A landscape with many valleys, sampled at points; each row gives a point and its height.
From any point a ball rolls to the lowest of the 2 points nearest to it. It stops when none of these is lower. Distance is the straight distance between rows; heights are no part of it.
J498: [157  95 110 128 152 123 133  94  93  81 154 189 114 136 147 123 117 175
 119  98  94 110 146 128]  h=802
J143: [164 103  97 125 118  82 120  81 117 103 138 152 171 125 105 117  90 148
  84 126 122 118 114  95]  h=528
J713: [135 127 121 150  59 165 148  83 126 164 113 150 109 136  93 145  76 122
 167 183 196 156 148 142]  h=247
J806: [159 131 158 150 102 161 158  86 152 134 134 178 130 109 141  88  21 127
 130 184 195  78  84 141]  h=761
J19: [107 138 117 162  93 110 147 135 121 141 148  93  76 111 117 139 177 104
 151 139 120 138 182 133]  h=697
J125: [135 165 102 127 155 101 110 151 138 107 149  86 132 113 170  99 174 152
  74 126  90 101 115 129]  h=781
J18: [126 165 102 153  86  77 152 110 112 155 140 104  86 117 129 126 165 142
 140 160 176 125 176 118]  h=711
J735: [104 165 136 133 105 146 132 166 133 126 128  90  75 113 184 121 155 118
 145 111  73 113 180 104]  h=734
J505: [140 126 147 131 131 187  86 170 155 131 104 103 121 108 136 131 138 107
 110 108  99 178 122 102]  h=240
J945: [122  82  92 115  47 162 118  77 126 160  97 156 150 147  70 170 101  87
 162 139 142 142 143 120]  h=337
J5: [130 106 148 123 106 122 130 118 106 126 124 154 117 106  90 100 176 110
 158 122 159 138  94 177]  h=529
J322: [152  66 171  82 104 145 133  99 126 112 111 175 119 109 119 101  96 106
 140  87 140 131  86  85]  h=586
J298: [154  79 116  87 101 120 102  88 121 124 114 149 153 101  90 109 134  92
 123 108 140 144  83 106]  h=622
J849: [ 86 178 169 164 132 101 177 137 110 149 145  98 101 153 148 161 129 141
 148 152 144 149 165 132]  h=654
J196: [100 187 158 132  95 141 137 145 114 156 100 110  98 143 153 113 151 142
 133 176 174 162 116 165]  h=552
J801: [127  51 147 130 161 110 125 141 125  99 138 136 131 117  87 127 147 101
 144  65  97 141 109 121]  h=585
J470: [ 97 142 101 150  91 153 120 146 137 128 143  86  75 147 126 129 154 116
 149 153  53 111 186 124]  h=717
J53: [104 182 196  68 173  87 140 182 144 148 132 112 159 120 198 165 108 133
 143 101  96 114 133 119]  h=434
J40: [147 132 131 143 103 131 150  88 105 113 135 178 104 109 143 117  76 156
 140 140 182 114 143 121]  h=15
J939: [147 115 163  72 159 132 113 149 128  94 123 132 121 122 175 109 128 136
  96  71  70 121  88  83]  h=519
J434: [154 127 146 135 186 128 145 119 100 104 137 170 125 129 148  93 118 181
 124 133 181 116  89 163]  h=655
J828: [133 179 145 141 114 107 155 108 116 134 119 152 117 116 161  81  94 177
 121 174 222  93  85 143]  h=715
J877: [126  97  65 116  66 145  98 105 131 150 120 130 127 137  79 167 142  80
 144 115  95 129 173 111]  h=437
J287: [ 93 134 221 107  97 138 152 149 118 122  99 138 134 133 144 126  80 102
 151 109 137 143 124 101]  h=305
J293: [121 159 123 139 115 131 116 140 129 126 127  94 130 129 112 120 159 123
 112 159 137 161 111 150]  h=580
J554: [111 101  66 169 121 126 117 141 156 144 149  71 105 101  88 133 189  78
 155 131  95 115 183 122]  h=677
J817: [ 84  88 127 137 110  93 137 128 128 107 133 106 169 162  48 158 123  80
 137 132 121 127 117 109]  h=435
J549: [107 112 170 116 104  82 153 113  99 107 132 148 118 103 112 104 164  96
 164 103 141 104 121 126]  h=494
J586: [ 69 182 174 131 124 144 153 167 142 172 127  76 107 176 147 179 122 120
 165 158  92 165 175 139]  h=626
J467: [ 80 132 143 153 107  98 140 148 149 136 141  58 147 149  80 146 142  82
 119 149 102 130 138 103]  h=366
J932: [130 171  86 140 156 137 111 147 140 113 148  94 111 135 181 125 142 168
  93 132  45  91 170 127]  h=766
J191: [122 156 126 110  87  75 148 110  93  93 134 159 105 121 152  96 181 156
 122 124 120  71 123 132]  h=877
J309: [148 164 139  90 166 125  98 167 132 130 106 113 119  95 173  85 173 157
  85 126 157 139  68 142]  h=805
J738: [123 119 159 111 161 145 119 144 124 102 128 128 161 148 122 117 128 139
 105 120 115 145  66 149]  h=629
J436: [ 91 153 161  71 139 135 109 168 154 116 112 105 180 180 152 138  88 118
  95 124  35 124 112 101]  h=510
J821: [ 59 166 145 126 147 149 137 177 171 163 139  53 151 196 122 175 115 111
 140 173  48 124 158 121]  h=601
J175: [200 123  78 134 137  66 134  83 113 138 130 173 104  75 151 102 147 159
 134  93 185  91 160 111]  h=738
J959: [134  94 138 138 181 114 111 160 152 109 140  88 115  97 134 114 162  94
 115  69  88 126 123 103]  h=613
J328: [120 125  79 132  90 107 117  96 120 101 147 125 165 165  89 145 110 142
  80 162  81 117 127 115]  h=616
J379: [107  84 136 107 104 175  88 151 159 108  93 121 174 180  82 158 109 114
 102 126  83 153  75 109]  h=479
J339: [165 120  57  94 114  91 114  79 105 151 117 158 135 104 106 107 162 119
 132 125 161 117 133 158]  h=423
J851: [148  87  67 125 132 153  94 124 120 105 140 135 113 124 101 121 187 124
 120 114  84 126 110 167]  h=590
J623: [109 161 205  78 175 115 151 155 129 146 132 164 161 144 191 178  75 152
 160 120 119 128 130 150]  h=379
J507: [115 106 124 152  67 187 120 105 132 146  96 140 137 178  82 173  89 124
 151 167 139 178 137 127]  h=180
J676: [148  74 121 161 148  65 156 110 110 122 149 148 121  89  97 139 146 102
 163  80 158 128 160 120]  h=497
J548: [110  94  36 170 152 163  97 144 164 132 154  71 130 123  87 123 198  97
 131 148  94 104 136 156]  h=653
J759: [119 150  98 148  99  96 148 109  97 106 149 135 105 141 134 126 163 161
 117 147  94 105 161 151]  h=862
J975: [ 87 146 153 141 118 179 143 133 115 131 119 143 138 193 120 169 101 153
 149 150 101 162 134 173]  h=365
J64: [134 126 178  60 190 149 105 182 156 131 121 113 137 121 183 137 118 116
 127  73  71 141 105 112]  h=492
J721: [115 108  99 123 104 166  79 136 146 111 120 106 149 136  94 124 162 115
  96 144  87 137  92 133]  h=545
J122: [153  97  84 121 111 135  81 130 152 148 117 106 119  87  89 123 183  80
 124 118 138 160 129 128]  h=671
J600: [161 123 162 103 126 105 154  94 131 109 124 163 129  92 164  77  91 154
 115 108 193  95  71  88]  h=725
J51: [135 158 210  70 186 157 154 134 125 140 125 180 138 138 203 134  93 171
 161 106 143 116  91 164]  h=295
J383: [159 130 180 109 102 142 154  78 140 124 133 193 112  93 149  70  71 137
 140 149 200  45  63 117]  h=739
J907: [113 116 104 177 222 163 105 189 182 137 150  62 157 122 121 157 152  94
  94 112 103 138 134 117]  h=651
J874: [120  89 119 123 108 110 150  72 100 127 137 172 150 132  72 123 130 105
 170 132 159 110 103 178]  h=579
J80: [150 132 144 122 120 167 109 154 126 117 114 146  78  96 160 124 147 140
 124  93 111 163 145 119]  h=188
J376: [102 190 128 168 162 125 124 158 158 170 139  46 143 144 123 154 143 125
  96 175 145 158 144 111]  h=701
J776: [106 173 131 166 168  81 133 166 165 139 146  49 144 107 150 132 142 119
  97 138 108 120 148  91]  h=687
J342: [171  62  79 143 165 138 134  89 124 155 131 163 151 100  71 132 110  98
 160 110 212 136 107 169]  h=581
J783: [109  95 155 105 114 150 123 122 129 103 108 142 178 169  96 123  65 128
 112 131 124 142  71 108]  h=563
J981: [186 117  71 112 146 130  73 139 143 140 108 120 123  96 111 104 165 137
  90 125 161 154  99 127]  h=652
J984: [155 136  65 141 125  97 105 108 105 148 121 132 132 114 100 105 149 151
 115 168 199 140 124 175]  h=369
J760: [147  84  76 127 102 138 115 105 109 108 129 158 101 124 101 161 113 120
 141 100  86 125 185 114]  h=511
J396: [110  90 105 173 177 124 107 165 174 131 141  58 153  95  87 114 185  81
 103 110 114 126 117 118]  h=632
J667: [150 159 141 122 133 127 106 138 142 125 114 110 154 113 165 127  98 144
  72 128 126 159 119  66]  h=688
J355: [194 110  51  92 113 108 109  58 119 140 121 175 165 117 112 101 111 145
 100 144 155 113 103 124]  h=436
J126: [147 121  98 140 143 116  84 140 158 125 121  83 146  90 121 113 146 125
  62 124 125 151 111  90]  h=668
J425: [119 181 153 151 156 101 170 119  91 121 136 147 125 138 168 105 126 184
 135 158 190 108 116 178]  h=689
J147: [106  95 124 132  98 104 153 109  95  92 148 168  99 160  93 144 125 118
 153 109  75  96 181 124]  h=591
J77: [104 137 130 143 116 169 116 161 151 134 125  92 127 151 121 160 106 109
 110 134  84 158 156  82]  h=300
J946: [164 124 102 147  83 154 151  72 120 168 128 186  99 104 125 120  89 120
 175 161 223 110 161 151]  h=163
J827: [144 105  54 152 159 147  77 153 135 120 141  94 141 124  89 116 198 124
  99 144 132 133 104 185]  h=625
J62: [135  73 154  82 116 116 113 136 120  85 126 143 113 119 115 106 128  96
 126  68  81 124 106  88]  h=551
J44: [ 84 164 112 148 200 164 118 179 183 158 154  47 167 137 149 135 147 104
 113 162  79 120 153 138]  h=673
J848: [ 74 145 156 121 124 124 125 177 150 124 120  94 179 221 108 162  91 109
 113 148  55 123 133 109]  h=562
J199: [ 96  97 111 145  90 118 146 103  94 117 144 158 123 157  61 147 153 111
 171 133 109 113 149 172]  h=640
J728: [158 148 147 120  91 107 134 104 135 120 101 131 135  95 152 108  78 142
  88 126 169 129 120  59]  h=706
J337: [103  92 129 131  94 167 110 145 123 104 106 131 128 169  85 165 110 110
 131 117  75 146 138 111]  h=388
J101: [112  95 141 133  96  54 154 109 115 121 142 132 135 114  98 138 119  81
 153 100 136 111 164  86]  h=453
J124: [144 162 101 138 137 133 138 115  94  96 139 155  98 152 177 135 127 202
 102 138  93 118 156 148]  h=840
J823: [174 153  76 159 115  63 133 118 112 159 126 124 100  67 141 119 170 129
 128 130 192 117 175 101]  h=724
J933: [156 142  86 151  98 159 117 108 107 154 109 138  99 132 108 133 125 154
 139 172 191 166 153 168]  h=318
J793: [112 185 148 150 142  79 167 147 124 132 142  81 118 125 176 146 135 149
 115 127 114 115 164 102]  h=674
J484: [121 105 139 152 132 197 134 123 119 131 112 151 130 156  94 139 101 142
 163 154 190 163  95 190]  h=614
J861: [102 166 110 138 124 143 134 152 128 132 145  95  99 188 165 152 124 152
 136 156  31 111 198 127]  h=742
J832: [101 188 142 120 122 165 127 143 118 144 121 144 123 184 174 149 130 176
 130 168  99 151 136 190]  h=470
J687: [118 143 186 150 128 145 165 112 123 127 127 151 135 125 150 127  58 139
 153 136 172 130 131 126]  h=191
J20: [151 166 185  96 163 183 137 131 123 133 113 181  92 126 205  92 118 181
 145 116 193 123  88 165]  h=201
J534: [165 123 167 103 159 164 123 128 122 120 100 172  89  99 179 101 119 152
 133  91 160 150  95 120]  h=117
J872: [177  62 109 124 152 103 144  79 113 157 126 168 130  76  98 119 135  78
 175  74 192 129 140 136]  h=537
J269: [110 161 163  94 185 114 117 193 167 142 133  79 171 118 176 153 109 101
 114 100  73 128 141  91]  h=462
J913: [104  85 153 159 135 194 151 119 112 113 124 163 148 183  91 164  67 150
 165 133 136 147 121 170]  h=521
J282: [129 173 152 103 171 112 131 154 123 119 131 127 141 132 186 120 148 168
  97 119 117 120  89 149]  h=795
J629: [122 213 160 109 134 144 132 169 124 165 110 126 103 134 208 145 149 168
 143 150 147 143 141 164]  h=525
J820: [171  82 115 125 145  80 148  70 103 101 147 209 110 101 136 103 126 153
 142  76 142  78 147 107]  h=763
J990: [100 136 172 141  99  75 150 134 133 121 129  87 152 114 117 130 118  89
 113 125 142 141 133  72]  h=407
J349: [168  88 113 136 169 112 134  98 112 138 132 170 128  98 112  87 119 138
 138 124 205 123  89 163]  h=619

For each start below, name the point where the ball stops.
J328 => J40
J425 => J101
J849 => J534
J939 => J534
J738 => J534

Call two points neighbours if one is among the 2 nearest of the other. Go from one point of each pair to the other, from neighbour to neighbour, staying as low as possible. Name the highest point that can't be avoided.
J40 / J507 => J713
J40 / J467 => J990
J721 / J975 => J293
